Points on a hilly landscape, in no order, each with its height.
A ball rolls from a point to the lowest of its 2 nearest points, and stops where none of them is lower. Distance is the straight distance between rows; heights are no part of it.
puzen height 78.8: [103 145 134 118 147 114 180 165  81 162 174 184 112 177 108 140 128  82
 136  78 106 114 127]
bigo height 29.4: [135 166 108 107 169 102 147 101 120 153 159 138  96 151 126 119 109 132
 137 176 133 175 171]
Savod height 41.7: [148 113 122 148 168 170 115  79 182  78 104  84 136 122 184  84  76  96
 107 125 121 116 148]
figom height 57.6: [159 127  92 114  50 134 126 162 133  72 175 124 190 140 135 169 181 163
 144 145 127 109 150]
mon height 77.4: [ 94 113 137 122 171  96 143 138  86 145 136 182 128 151  92  99  85  63
 103  79 105 131 152]
sinu height 53.1: [124 119  66 116 108 139  97 137 142 108 133 140 147 101 129 101  70 150
 147 153 132  83 136]
fola height 52.0: [123 160 133  63 122 133 103 216 112 116 177  85 136 142 141 145 115 111
  69 138 123 103 161]
Leb height 18.6: [125  75  89 180 126 104 112 109 148  95  91 130 132 140  96 139 107  75
 106  88 184 128 118]
gegu height 70.9: [111 100 159 122  94 173 108 151 132 155 132 130 113 162 142 170 110 159
 127 126 131 125  92]
kef height 53.0: [138 149  95 128 122  88  99 175 117  95 106 134 153 137  95 139 143 161
 172 133 190  96  76]
kuz height 41.9: [127  91  80 143 120 134  82 173  94 147 117 168 113 164 128  94 164 114
  76 158 150 121 154]
nov height 20.6: [159 132 136 146 210 170 115 109  90 130 100 128 116 123  79  49 113 104
 132 138 107 100 139]
fika height 47.2: [138 146 142 144 168 122 155 104 115 179 132 104 123 122  95  91  66  96
 147 124 156 165  76]
kiba height 79.4: [163 169 145 127 118 114 107 203 128 132 124  88 137  63 143 160 148 137
 165  98 138  87  60]
nep height 52.3: [183 135 123 101 110 115 135 210 107 138 165 158  77 106 159  93 164 112
  91 151  75 159 147]
kam height 42.0: [116 104 150 143 145  69 130 128 141 166 171 168 149 136 120 103 146  86
  80  79 117 141  76]
Pafo height 45.1: [162  81 132 142 153 206 150 110 147 108 122  94 137  91 127 113  91 160
 170  68 165 121 104]
Nis height 66.3: [125 133 136  65 156 167 180  78 140 123  93 106 146 140 154  93  41 165
 141 130 179 108 140]
Vam height 56.8: [149 170 128 133 147 126 125 149 113 156 146 145 115 102 109 124 165 158
 130 149 138 134 111]
kag height 55.9: [132 128  65 147  79 109  90 151 148  72 153 141 157 103 120 121 179 145
 132 155 119 119 141]
moror height 68.3: [132 116 135 156 105 118 154  75 128 117 120 135 175  87  49 114 111  78
 150 121 142 130 120]
mene height 42.4: [154 106  88 149  99  95  92 120 139 146 108 131 127 112 126  83  91 122
 120 187 174 139  86]
gaz height 50.5: [130 101 125 113 127 157 111 191 132 116 175 145 142 133 148 116 146 148
 172 138 155  92  92]
kav height 57.2: [125 117 156 144 176 116 142 141 137 151 158 170  92 126 144 127 152  98
 117  83  84 142 149]
Nugat height 69.5: [152 129  85 146 161 106 178  88 129 137 124 178  85 171 119 115 124 125
  97  94 114 124 140]
dobik height 50.3: [158  98 134 176  88 154 109 133 118 127  93  75 156 102 118 116  77 165
 192  97 135 145  96]
lepaf height 49.2: [110 168 148 117 118 157  75 210 110 135 146  90 141 163 175 126 105 125
 109 160 118 110 142]
lalo height 75.2: [107 139 133  70 204 152 131 115  90 148  82 103 103 119 137 123  92 115
 195 127 136 110 174]
sim height 71.2: [154 129  90 118  80 105 121 130 147 115 131 183 109 100 104 158 148 163
 105 105  86  99 122]
kosa height 54.6: [130 171 121 113  50 104 123 180 137 116 161  74 137 123 154 178 125 103
 132 116 112 152  84]
Feno height 34.7: [109 149 114 122 131 135 130 133 102 138 127 114  79 156 103 162 105  83
 127  77  61 160 105]
Rafef height 54.3: [142 173  69 124 121  94 105 174 120  76 131 130 146  81  88 123 187 158
 137 144 152 103 103]
bozi height 25.1: [ 94 156 149 126 170  84 157  88 151 150 183 156 147 160 119 124 117 103
 131 163 144 144 172]
Vub height 72.7: [120 110  94  51  88 153 129 142 125 120 161 188 122 113 110 144 117 166
  85 129  81  96 136]
dukif height 44.9: [131 115 119 112 154 131 151  95 121 144 106  88 135 111 118  76  84 150
 142 119 189 161  77]
dokik height 78.0: [115 109 148 138 147 158 137 106 108 156 165 115 159 167 141  83 100 131
 137 184 144 151 165]
Zada height 66.0: [134 129 105 163  90  95 134 137 117 159 129 130 159 135 143 153 171  78
 158 136 180 106 119]
Mudi height 33.1: [120 139 111  72 194 122 162  54 140 122 138 125 106 137 124 117  92 164
 131 169 166 162 158]
susi height 70.1: [193 123 114 164 102 112 126 102 145 139 103 151  98 115 102 168 149 173
 145 103 104 109  87]
ven height 64.6: [ 99 152 121 152  61 131 116 126 120 114 107 139 136  91  98 181 122 109
 129 133  98 123 185]
sud height 57.8: [162 126 121 105 152 142 100  81 143 181 133 129 146  94 169  97 143 138
 113 160 121  99 138]
pote height 45.2: [105 112 137 127 139 107  92 153 106 179 163 128 156 111 122 118 131  70
  89  96 105 167 110]
rimu height 46.3: [136 114 149 159 126 136 118  71 181 120  93  81 135  81 183 109  85 137
 125 163 131 141 163]
fid height 70.0: [113 145 144  98  95 111 113 142 117 133 105 122 168  54  96 116 162 139
 138 178 154 123 114]
Vipe height 80.8: [130 146 175  76 102 175 153 200 121 134 190 128 146 109 115 150 151 158
  98 167 138  74 157]
fuvek height 79.8: [110 114 141  89 133 143 156 197 105 148 154 171  82 139 111 168 160  94
 125  96 114 126 114]
Guriv height 81.9: [124 113 116 152 133 154 150 119  86 132 156 159 173 145 125  90 135  91
 122  85  64 118 192]
mak height 50.2: [102 171 166  90 136  99 141 166 125 132 194 139 142  90  84 126 126  97
 121 113  67 136 123]
nom height 43.8: [123 128 196 128 181 116  93 170 136 153 156 175 103 148 114 119 174 144
  73 156 116 127 160]
boz height 64.8: [107 100  98 144 104 114 130 147 151 102  77  88 114 131 194 129 127 148
 207 119 174 143 101]
Vuva height 38.8: [148 133 143 146 124 130 134  81 141 121  67 113 143 143 109 159  61 137
 150  93 157  84  96]
dut height 41.8: [143 102 153 136 166 186 122  97 154 132 165 106 137  87 105 102  88 175
 130 105 110 140 125]
lobu height 45.3: [149 130 159 165  76 155 134 127 122 108 124 115 135 187 153 107 129 148
 168 174 101 116 105]
Zopu height 80.7: [116 134 159  98  82 151 174 205 116 125 183 171 128 132 103 163 146 131
 114 109 101 100 146]
voro height 79.0: [118  89 164 118 132 183 141 143 111 164 205 159 146 167 137 106 122 131
 124 153 108 150 173]
sema height 51.2: [114 149 118 104 203 145 113  57 103 147 112  65 176 133 150  96 109 144
 108 118 160 149 149]
Tuk height 44.8: [ 96  60 110 141 171 152 103 137 149 126 180 154 141 127 119 109 103 109
 115 111 161 124 148]
sovu height 76.8: [139 109 113 133 150 174 163  74 117 153 127 112 126 137 167 102 142 143
 155 172 147 165 169]
zof height 43.7: [109  97 115  94 165 161 172  72 181  80 158 111 117 136 145 122  95 111
 149 103 143 141 107]
faki height 34.1: [172  99 107 154 120 155 135  66 169  72  97 137 129 145 150  83 100  99
  90 112  95  91 141]
vev height 55.0: [138 160 127 103 177  92 123 167 111 131 160 146  99 118 127 133 189  73
 112  94  68 163 139]
zenuk height 68.5: [156 109 113 106 149 127 103 160 104 137 129 179  93  95  90  77 132  78
 119 141  69 133 140]
Ras height 76.7: [137 159 137  88 114 134 127 160 115 182  98 123 119  87 131 143 109 139
 172 156 153  92  86]
nupiz height 59.3: [147 182  99 113  88 110 146 187  82 117 173  69 156 133 157 144 198  92
  79 113 105 160 138]
Tafog height 53.9: [101 169 165 126 168 135 143 155 110 134 141 117  85 104 100 132 139 161
 193 163 118 179 169]
pefes height 61.1: [164 162 153 141  99 128 157 156 116 106 168  93 172 159 154 167 241 139
 114 116 138  94 137]
labad height 77.7: [160  73 127 159  74 116 166  80 138  96 101 188 131 133 104 125  85 138
  90  65  93 104 143]
gerir height 36.6: [113 117  70 124 134 129  91 119  90 131 121 138 145 130  89  96 169 124
  96 162 136 159 142]
revo height 42.9: [ 86 160 206 129 108 119 119 110 141 125  87  87 149 154 140 139  82 185
 161 149 125 126  95]
pepo height 38.3: [114 126 126 161 112 111 149  84 120  86  80 101 160 133  98 171 154 122
 200 121 168 132 127]
buru height 43.6: [150 117 106 138 118 129 136  60 106 116  99 126 186 165 103 121 140 206
 137 142 202 117 110]
gevop height 62.9: [122 178 125 131  70 133 112 166 108 117 142 125 172  99  89 176 148 151
 101 127 115 105 169]
sav height 36.2: [ 83 127  87 161 126  92 126 129 121  90  95  86 174 106 121 114 134 142
 195 110 189 149 137]
lafib height 64.5: [183  78  83 152  94 119 167  99 129 113 151 196 150 162 114 134 165 142
 158 104 139  92 109]
fita height 47.5: [155 124 146 132  69 142 138 166 137 123 132 155  80 170 140 123 160 142
 124 187 106 136  93]
fek height 40.6: [109  82 102 147 195 161 133  84 158  99 150 143 132 138 104 122 129 111
  82  68 168 132 153]
fipug height 62.6: [145 170 134 155  96 103 150 153 124 106 131 123 165 124 146 182 213  93
 138  98 107  88 162]
gur height 61.4: [124 126 123  57 141 134 109 186 116 143  97 115  90  99 187  88 135 150
 166 204 154 130 126]
gef height 39.3: [103  99 114 123 128 162 112 115 111 114  99 104  84 129  77 139 105 119
 124 119 106 173 104]
Ruv height 25.8: [144 109  89 144 132  93 109  87 143 100  93 141 172 141  96 124 112  85
 135 110 178  70  86]
dap height 61.6: [110 137 131 114  75 135 121 158 129 118 117 111 147  89 119 205 169 172
 134 140 171 113 153]
solol height 60.5: [139 125  92 190 119 108 105 140 132 114  79 158  68 117 105 128 115  95
 107 120  98 129 137]
kal height 64.4: [112 161 127  66 146  79 138 148 151 136 124 115  98 129 164 110 118 190
 165 164 148 149  68]
geto height 24.8: [110 123  85 107 157 106 121  66 124 124 123 141 120 149 153 145 129  97
  82  95  85 141 217]
ket height 41.5: [171 130 102 163 114 119 121  91 111 101 104 138 197 130  63 146 163 196
 160 124 147 119 119]
bem height 44.1: [132 171 178  89 152 135  99 169 143 146 146 135  83 148 179 146 123 128
 104 161  90  86 175]
Monob height 56.9: [114 115 148 125 140 172 152 103 110 147  67 134 103 126 121 115  84 178
 147 183 177 110 195]
dun height 39.5: [ 95 118 153 127 139 157 136 122 119 120 134 128  67 201 123 162 107  99
 126 123  84 145 150]
Bobu height 59.5: [131 135 141 159 197 120 141 105 166 142 149 129 110 146 164 117 116  70
 137  76  87 103 125]
Sopir height 74.1: [106 109 129  86  98 123 129 138 102 148 178 165 146 129 111 126 128 142
  73 116  83 156 144]
Lokuf height 65.1: [104 148 110  86 152  95 136 117 156 131 117 126 120  85 127 124  79 183
 177 130 152 108  94]
novib height 66.6: [177 158 118 166 150 119 155  73 149 147 122 126  90 143 122 109  71 140
  86 103  98 147 121]
gev height 73.3: [133 118 139 140 146 113 177  68 183 118 142 129 124 188 156 146  89  99
  84  74 136 121 101]
gera height 48.1: [123  56 107 138 114 152 101 167 124 127 167 184 145 148 120  94 114 115
 125 114 137  88 108]
Vumu height 59.6: [141 125 103 127  52 136 138 123 127  83 149 148 174 170 145 142 179 123
 149 129  74  91 151]
kadil height 44.0: [105 103 125 130  96 132 133 130 105  64  98 102 150 149  72 104  73 149
 190 132 157 132  65]
mepa height 23.6: [123  58 142 168 121 159 117  99 150 149 134 111 164  81 111 123 117  92
 129 109 173 146 120]
fasu height 19.3: [ 68 141 121 119 141 116 104 145 153 110 126 115 144 131 166 142 113 185
 146 160 166 132 163]
fam height 69.0: [148 138 136 167 112 145 107  97 116 150  68 131  99 117 109 165 182 172
 124 136 130 122  98]
tevu height 65.4: [137 109 112 126  78 118 137  70 135 121  74 123 109 129 132 117 119  63
 110 166  98 143 117]
Bif height 70.4: [102 119 135 192 160 122 144 128 154 104 158 131 109 122 112 113 153  87
 163 155 134 161 160]
Banin height 23.3: [186 129 116 109 130 171 188  72 150  78  98 162  87 164 114  88  97 115
  84 118 107 104 116]
nipi height 63.0: [143 126  99 147 142 148 124  73 131 151 114 117 107 142 103 122  64 134
  47 114 154 158 166]
lapo height 81.4: [156 157 158  93 115 151 139 200 120 158 203 158 134 100 110  92 125 144
 122 169 100 107 132]
sipak height 62.3: [143 129 104 154 182 116 152  82 137 135 139 110 122 121 138  96 104  32
 126  97 115 161 150]
tizo height 69.8: [137 152 137 148 115  69  99 177 158 132 122 148 106 108 138 165 167 136
  41 105 109 110 128]
nevum height 47.1: [121 128 162  71 160 130 102 113 139 144 138 103 118 117 129  99  31 139
 140 188 119 158 162]
kipap height 70.5: [107  97 148 109 114 108 120 113 135 123  75 134 157  83  86 146 174 112
 163 162 175 106  88]
bik height 64.3: [104 171 117 174 105  93 136 156 126 124 137 146 151 157 137 143 157  55
 143 108 118 104 156]
Lugud height 67.2: [152 120 112 159  30  83  88 163 159  85 129 141 145 149 130 181 129 163
  92 147 139 126 129]
fal height 83.6: [135 105 104 131 108 148 196  70  96 128 155 140 151 153 121  89 117  86
 116 107  88 163 170]
gotum height 66.1: [120 121 115 149 114 131 118 148 130 141  89  92  73 178 194 135 131 132
 169 153 161 156  86]
gine height 56.6: [128 176  86 113 141 129 101 184  98 123 166  64 167 128 167 117 200 121
 115 139 158 158 132]
dud height 66.2: [135 101  93 178 114 104 114 127 175 103  95 122  88 140 165 173  95 137
 164 115 179 124  93]
Sulo height 41.6: [125 167 205  86 207  97  81 163 134 150 150 131  91 133 132 147 148 114
 107 157 123 122 179]
Rugiv height 68.4: [ 86 113 138 153 125  87 150 113 149  94 138 167  99 161  97 177 191  97
 121 104 124 143 123]
Pese height 64.7: [117 139 132  97 155 141 132 111 130 157  88  89 127 164 177  98  68 164
 167 125 159  97  91]
tos height 36.1: [111 132 144 119 138  74 125 117 172 137 149 138 102 144 121 115  84 118
 110 158 141 153  59]
vibod height 79.2: [164  95 150 137  86 138 160  63 135 103  93 157 139 147  59 133 106 151
 106 112 118  95  99]
zek height 27.6: [ 97 171 112 102 118 107 119 135 124 165 154 141 139 120 143 188 148 137
  97 157 157 117 201]
zotum height 63.1: [137 114 161 144 123 111 145 164  65 154 115 195 114 121 144 134 188 133
  84  36  80 150  92]
fel height 48.2: [121 157 132 149 135 131 185  84 142 111 170 117 166 147 100 112  94 127
 172 119 111 114 128]
Sedi height 42.1: [119 110 101  71 165 129 131  90 130 164  99  91 118 102 154 115  61 122
 127 148 178 164 118]
Gez height 32.5: [ 93 150 118  78 137 120 114 105 144 126 135 151 138 144 146 175 128 117
  90 142  93  99 193]
levo height 57.0: [122 172 114 129  60 114 117 164 110 122 161  89 132 147 168 162 151 124
  81 106  60 165 134]
zanef height 47.8: [143  93 136 150 100 184 143 107 122 124 143  78 196 108 136 123  82 137
 192  96 147 125 129]
duge height 59.8: [137 162 105 114 135 156 122 143 109 111 135 102 163 124 157 164 230 175
 151 109 148 104 134]
gida height 30.5: [145 145  85 130 146  73 144  75 157 119 127 140 150 131 124 104 137  87
 137 125 129 100  79]
regav height 85.5: [146 100 133 164  88 169 175 109 112 128 119 123 125 159 135  89  73  60
 121 101  95 142 147]
zovap height 65.8: [ 92 178 144 151 134 114 102 154 116 128 154 108 199 102 115 128 157  63
 140 125 107 118 163]
salo height 41.0: [108  99  98  98 130 142 150 118 168  71 160 131  96 141 118 118 122  97
 159 131  92 141  93]
loset height 66.5: [138 137 120 145 153 137  80 140 128 144 122 131 123 102 126  95 102 100
 114 132  66 106 159]
pup height 51.6: [ 82 196 137  87 137 106 143 155 119  90 154 121 119 122  98 160 149  85
 147 127  79 129 143]
meror height 48.0: [114 132 160 119 107 119 135 180 102 161 185 148 153 115 119 120 108  88
 110  57  50 152 104]
tef height 51.5: [120 105 191 152 149 151 116  78 184 157 144 116 140 125 200 129 152 145
 120 139 104 126 140]
Gedul height 31.3: [105  67 142 163 152 120  97  97 182  82 111  78 200 105 143 113  89 135
 152  83 196 114 118]
Kuli height 54.5: [130 176  97  58 157 125  94 193  97  91 174  76 123 145 157 120 164 125
 103 153 113 133 147]
Sib height 48.5: [ 96 143  97 117 154 129 130  56 129 131 121  75 186 133 164 142 123 136
 152  97 168 141 131]
Pum height 69.6: [132  78 134 193  99  92 110 167 126 117 116 167 125 120 134 114 149  71
 115  63  84 141  95]
tuve height 75.8: [112  98 126 130 126 108 132 124  84 146 143 181 131 139  78  79  81 127
  71  99  90 170 160]
ded height 49.3: [160 125 159  78  98  91 111 174 125 163 150 148  73 102 134 122 120 103
  65 159  88 181 126]
razu height 31.9: [126 117 101 120 189 144  64 107  92 120  85 114 107 122  99  94 143 102
 114 181 120 158 177]
Vimom height 46.8: [141 139  89 134 133 144 122  77 157 116 129  95 149 102 168 110  82  94
 154 122  90  98 135]
fip height 47.0: [121 131 144  50 134  86 119 136 138 158 133 154  88 116 128 144 113  83
 107 181 119 151 121]
Vusom height 50.4: [154 144  92 121  73 129 106 125 136 142 151 123 171 107 151 118  87 116
 135 142  89  90 116]
Neti height 71.7: [137 108  96 208 137 124 142 147 120 110 143 162 109 128 127  97 182  97
 132 127 102 159 182]
dugoz height 39.7: [140 123 151 169  94 117 139 111 106  97  60 131 146 131  76 150 160 182
 199 164 162 122 126]
ranok height 39.2: [129 145 206 100 204 106 118  95 138 171 118 134  84 125 106 150 105 103
 136 150 111 135 167]
nolor height 67.7: [111 118 103 131 100 105 138 128 111 188 145 149 130 152 150 156 109  85
 109 129 154 136 126]
Pela height 76.0: [ 88 166 136  71 157 132 139 175 101 152  99 121 130  95 142 118 106 134
 193 145 165  90 140]
Gare height 21.6: [ 74 122 168 109 160 113 139 122 140 138 142 142 140 130 122 122 124  74
 152 188 165 123 162]
pire height 52.5: [147 132 125 158 137 149 101  89 121 132  73  70 135  93 109 126 101 162
 139  88 125 154  74]
mupi height 74.2: [116 136 127 110 172 199 148 116  93 133  91 109 126 129 152 113 122 140
 203 125 122  75 136]
sopig height 59.7: [172  82  80 137 174 152 145  78 150 113 114 149 123 123 132  66 125  97
  94 127 190 106 117]
zala height 46.6: [151 142 154 104 173  87  89 163 111 132 144 189  84 141 120 111 150 159
  72 119  82 145 204]
pur height 80.3: [125 143 127 122 112 161 161 137  87 169 174 169 146 162 142 123 158 120
 130 124  91 117 202]
bobe height 49.9: [119 170 137 155 182 125 130 114 103 145 141 101 132 169  88 113  59 133
 118 102 142 165 115]
rilen height 75.4: [146 114  83 146  78 156 122 168  91 132 158 129 138 135 121 142 203 134
 120 112 115 166 122]
logif height 38.1: [139 117 110 143 126 125 131 110 160 107 144 112 112 124 151 114 134  82
 153 102  57 145  70]
Mub height 58.3: [136 154 121 106 133 176 112 142  80 141 119 101 147 107 127 117 192 154
 160 147 126 116 118]
semu height 67.4: [104 106 104 174 136 109 128 112 165 101 113 131  68 151 135 180 144 110
 132 107 143 156 105]
nifif height 28.1: [148  67 158 182 137 122 101 104 164 111  83 108 166 109 143 120 119 105
 159 118 179 106  95]
baga height 49.8: [166 132 134  86 104 143 146 187 152 120 167 125  72 118 169 134 176 132
 113 178 110 136 118]
Keven height 67.3: [115 138 143 166 138 120 120 124 119 127  94 116  96 188 129  95 142 156
 136 180 151 163  85]
gozu height 38.9: [110 129 169 164 131  52 119 142 158 147 131 163 115 170 119 112  84  93
  75 104 111 143  80]
keb height 75.5: [154 100 156 145 120 127 167  74 158 132 102 152 119 141 135 128  83  92
  70  45  86 126 112]
poka height 33.9: [ 84  80 105 150 146 110 109 117 164  84 121 129 185 100 126 136 123 158
 178 113 194 101 145]
semov height 54.8: [141 154 102 190 124 129  95  98  95 122  78  82 154 142 109 133 128 133
 140 100 115 129 115]
nede height 58.6: [167 188 144 106 138 130 122 196  96 143 132 131  78 114 115 156 163 151
  77 162 126 110 140]
sor height 63.2: [120  92 111 144 101  84 106 104 126 114  83 165 108 123 101  97 128  81
  63 141 107 156 122]
zoput height 49.6: [137 151 135  86 169 148 150  79 146 116 126  76 135 104 126  84  28  90
 137 146 130 151 156]
riro height 37.2: [ 98 125 152 127 190 141 146 114 163  87 133 108  83  90 119 127 125 174
 186 113 109 156  96]
vit height 55.8: [157 118 136 138 151 140 106  93 146 154 126 118 155  74 128 116 157 129
 144 111 110  85  86]
Nalu height 63.4: [103 130 114  79 125  96 132 167 149 142  91 102 126 146 212  87 104 183
 181 137 170 103  93]
Rak height 67.5: [119  71 116 175 137 150 128 130 116 115 122 142 103 133  99 115 136  53
 129  70 102 161 131]
Fes height 46.1: [113 100 154 146 115 151 179  75 162  80 175 104 156 144 100 118  90 113
 157 103 132 162 102]
Moz height 34.4: [125 117  96 163 193 141 103  74 143 101 114 116 117 114 123 137 141 104
  98  89 107 135 179]
gapo height 73.2: [124 103 114 117 133 187 154 103 104  96  80  97 138 156 151 125 118 146
 205  95 154  98  92]
dulun height 46.7: [131 174 180 124  98 132 115 187 130 172 136 134 126 162 154 148 110 147
 100 170 114  84 136]
siso height 77.9: [141 159 112  63 145 131 118 215 122 131 152 115 112  91 135 144 142 167
 110 132 171  83  74]
Rutir height 54.4: [139 127 147 137 173 146  80 137 134 156 101 104 125  85 128 124 134 175
 141  97 115 125  58]
meve height 55.3: [118 140 144 131 142 179 137 134 118 131 108 139  88  99 124 132 130 162
 179 174 121 125 199]
Zub height 67.8: [137 115 107 123  39 121 149 130 113 144  87 145  99 149 168 147 170  72
 103 161 107 140 136]
kimev height 52.9: [141 145 147  66 145  56 151 191 100  99 162 150  79 123 126 129 172  97
  68 106  84 181 151]
vuli height 75.1: [160  91  92 151 126 181 141  58 142 132 159 116 127 135 147 115 133 170
  92 127 139 172 152]
Vezam height 18.3: [ 98 110 174 158 142 115 155 110 139 143 115 131 154 131 128 112 134 141
 169 166 206 125 141]
pabi height 70.2: [149 141 129 154  79 148 114 166 120 135 109 120 105 132 188 141 180  98
 106 181 104 132 174]
leten height 36.5: [133 124 182 117 193 142 159  58 150 151 129 130 101 123 111 130 105 129
 105 142 149 148 158]
tuf height 15.0: [ 85  93 152 124 149 158 145 141 129 150 132 117 137  97 147 128 158 174
 177 140 180 157 145]
mezop height 79.9: [116 120 170 120  96 169 134 173  98 161 184 153 158 148 124 126 164 155
 101 171 152 131 146]
Garer height 35.5: [126 132 151 146 158 129 150 111 168 112 138  95 129  98 139 130 137 120
 206  97 100 147  60]
tam height 26.9: [120  94 123 189 162 147  97  91 137  84  97  85 165 141  92 124 122 112
 102  60 160 139 109]
bef height 42.2: [ 91 120 135 129  93 130 125 128  98 127 106 102 142 137  78 149  97 118
 155 126 151 137  86]
zad height 59.2: [148 120 210 126 155 106 127 170 105 194 180 168  96 122 111 119 140 110
  97 113  79 179 159]
balu height 67.1: [ 93 137 152 163 129 104 111 101 107 159 125 128 184 109  78 122 129  82
 112 131 146 130 150]
tavin height 49.1: [141 116 161 189 118 137 120  83 168 156 115 115 106 131 160 125 116 143
 100 160 118 157 158]
sumel height 33.8: [121 138 119 142 144  67 125  84 178  90 128 107 139 140 129 109 104 151
 148 139 143 141  69]
pari height 53.2: [122 182 142 100  70 100 124 171 130  76 144  72 142 114 123 186 164 166
 123 148 144 148  85]
Fuba height 61.0: [137 139 190 108 140  94 149 174  56 176 150 186 102 113 132 137 166 141
  63  71  82 176 149]
lazod height 57.1: [135 147 123 115  78 113 168 113 158 134 173 151 138 135 131 188 155 151
 149 124 129 119 107]
Zef height 55.5: [157 150 160 146  86 119 154 109 172 152 159 147 111 145 182 183 129 162
 132 122  86 107 118]
tonim height 60.4: [136 165 125 107  85 139 106 183  98 143 105 114 113 107 118 183 157 175
  77 162 180 115 133]
mozi height 56.1: [154  83  45 127 134 156 123 104 134 114 126 134 136 111 117  85  82 142
 119 129 180 104 117]
Fakog height 65.0: [103 100  92 169 160 143 145  94 106 147 141 110 145 131 117 135 138  50
 135  79 144 158 141]
Dezo height 77.2: [136 153 148  73 125 134 119 181  94 175 109 125 130  97 115 140 153 207
 138 147 182 102  68]
lozu height 51.8: [109 174 169 127 122  77 145 185 139 131 164 165 146  90  89 145 136  90
  97 132 114 100 164]
ruvav height 33.7: [166 103 121 151 129 165 113  80 138  87  74 110 146 152 100 141  97 109
 106  50 137 104  72]
Ruvok height 46.0: [112 146  72 103 144 115 130  85 103 149 106 107 169 145 136 121 133 183
 148 125 194 114 104]
nos height 27.0: [143 123 128 132 202 144  90 108 118 125  61 113 117  86 125  60 129 143
 143 161 135 116 149]
zuto height 59.4: [134 136  99 141 129 158 117  82 113 167  77 123 114 118 132 145  87 152
 101 146 150 112 176]
Vigad height 51.7: [135 160 151  73  86 129 144 161 128 105 168  80 114 119 144 152 186 159
  85 174 120 158 101]
kofef height 39.4: [112  94  89 103 149 116  97 120 160 129 114 115 108  89 145 114  81  96
 126 158 159 131  91]
reve height 62.4: [114 152 131  66 104 121 103 218 134 121 108 102 127 107 177  88 112 190
 155 175 149 106 101]
ropos height 69.3: [137 133 127 135  69 123 126 119 107 132 112 116 177  57  76 116 132 113
 185 147 126 129  94]
naku height 51.9: [121 111 128 118 127 123 110 203 129 100 108 136 143  88 118 113 160 184
 189 123 176  96  98]
sevi height 57.5: [158 126  94 200 127 123  85 128 124 136  83 137 125 127 109 137  98 127
 121 104 134  73 123]
kab height 63.7: [150 149 124 152 147  87  96 146 114 151  79 181  79 122 137 112  98  93
  82 114  58 120 177]
galif height 72.0: [118  90 124 111 126 205 138 112 113 122 111 131  93 177 131 157 128 157
 157 110 128 106  80]
seve height 18.7: [116  79 149 161 116 181 126 135 119 153 152 114 139  72 115 136 178 118
 169 137 150 161 134]
Fub height 73.4: [137  85 119 127 108 193 151  55 129 110 108 118 109 153 124 150 135 161
 117 123 134 138 121]
zimip height 10.6: [151 113 144 137 162 166 164  95 113 113 124 144 120 164  88  62 111 113
  97 131 108 121 116]
rumet height 69.4: [ 80 120 132 149 141 133 157 101 124 100 140 145 117 147  71 146 138 109
 131 145 129 154 168]
regaz height 55.2: [134 120 105 133 117 119 137 143 151 128 166 170 111 100  93 104 109 150
 140 163 134 114 116]
nupi height 68.2: [154 126 149 162  52  60 122 193 159 101 150 137 129 147 142 187 159 155
  69  95 128 123 108]
Nirik height 45.0: [133 131 131  35 142 121 101 119 128 171 122 110 115 126 154 110  71 129
 118 176 120 140  92]
Lesem height 73.7: [146 127  84 145 120 141 135 181  86 137 180 140 109 119 123 122 197 124
 110 122 112 176 196]
gured height 78.7: [132 152 116  80 154 146  83 209 123 138 140 106 117  90 159 128 136 104
 143 125 128  92  69]
lof height 44.3: [113 140 187 141 106  99 152  78 139 132  44  69 152 138 136 147 104 219
 181  94 144 142 113]
Surel height 53.5: [124 136 176 128 125 136 138  63 166 161 145 121 153 157 181 167 136 134
 111  97  84  96 121]
vis height 71.3: [127 113 100 153  93  91 126 161 133  87 122 191 118 107 153 139 150 119
 107  62  71 112 135]
lil height 42.5: [101 156 166 130 118 152 132 128 123 129 112 122  95 218 151 140  98 133
 140 168  96 113 116]
bula height 52.8: [ 73 186 135 104 142 133 138 140 124  86 134 100 125  99 119 168 172 152
 168 147 127 151 147]
puz height 41.4: [106 161 174 123 131 119 115  94 144 141  53 114 116 131 139 159  99 153
 151 143 138  79 113]
lotel height 59.9: [159 122 113  95 156 149 103 156 132 191 136 132 106 102 189 100 135 138
 133 185 147 114 148]
fedu height 65.9: [ 92 118 118 165  57 100  95 144 155  95 115 148 152 131 108 182 134 124
 101 144 146 113 183]
poko height 71.6: [124 138 142 152 134 104 170  86 156 142 127 163  87 211 138 158 122 152
 106  94 106 120  95]
mitib height 39.1: [105 114 155 136 187 168 132 103 150  72 108 103 112  96  90  90  92 195
 147 122 132 147 134]
tar height 68.1: [127 160 151 146 119 116 102 116 110 160  80 108 109 157 129 151 201 151
 100 177 154 162  89]
kip height 69.7: [131 133 129 153  55 138 136 171 120 170 146 142 117 145 142 178 110 118
 128 113 125 135 121]
gade height 23.2: [ 81 163 118  77 116 102 123 165 120 136 137  98 135 122 153 158 130 137
 120 191 195 153 162]
Rog height 22.9: [121 113 125 123  86 116  94 158 162 106 121 124 128 136 180 152 135 184
 145 168 162 101 118]
dilo height 62.0: [148 101  73 150  72 118 155 124  95  95 139 194 170 189 128 119 153 139
 132  83 104  81 159]
robid height 50.1: [173 134 147  44 136  82 132 177  70 126 142 179  72 132 134 124 174 140
  58 118  98 149 197]

Call two points neighbours if one is among the 2 nearest of the other. Go from one point of each pair to the other, from neighbour to neighbour, staying as low as possible. Name the highest point that can't be avoided.
fasu / zimip => gera
geto / fasu => Gez
Garer / Feno => dobik

Where does a ball stop that starts at each point below?
vis => Sulo
labad => mak
Zopu => boz
dilo => geto
Sib => tuf
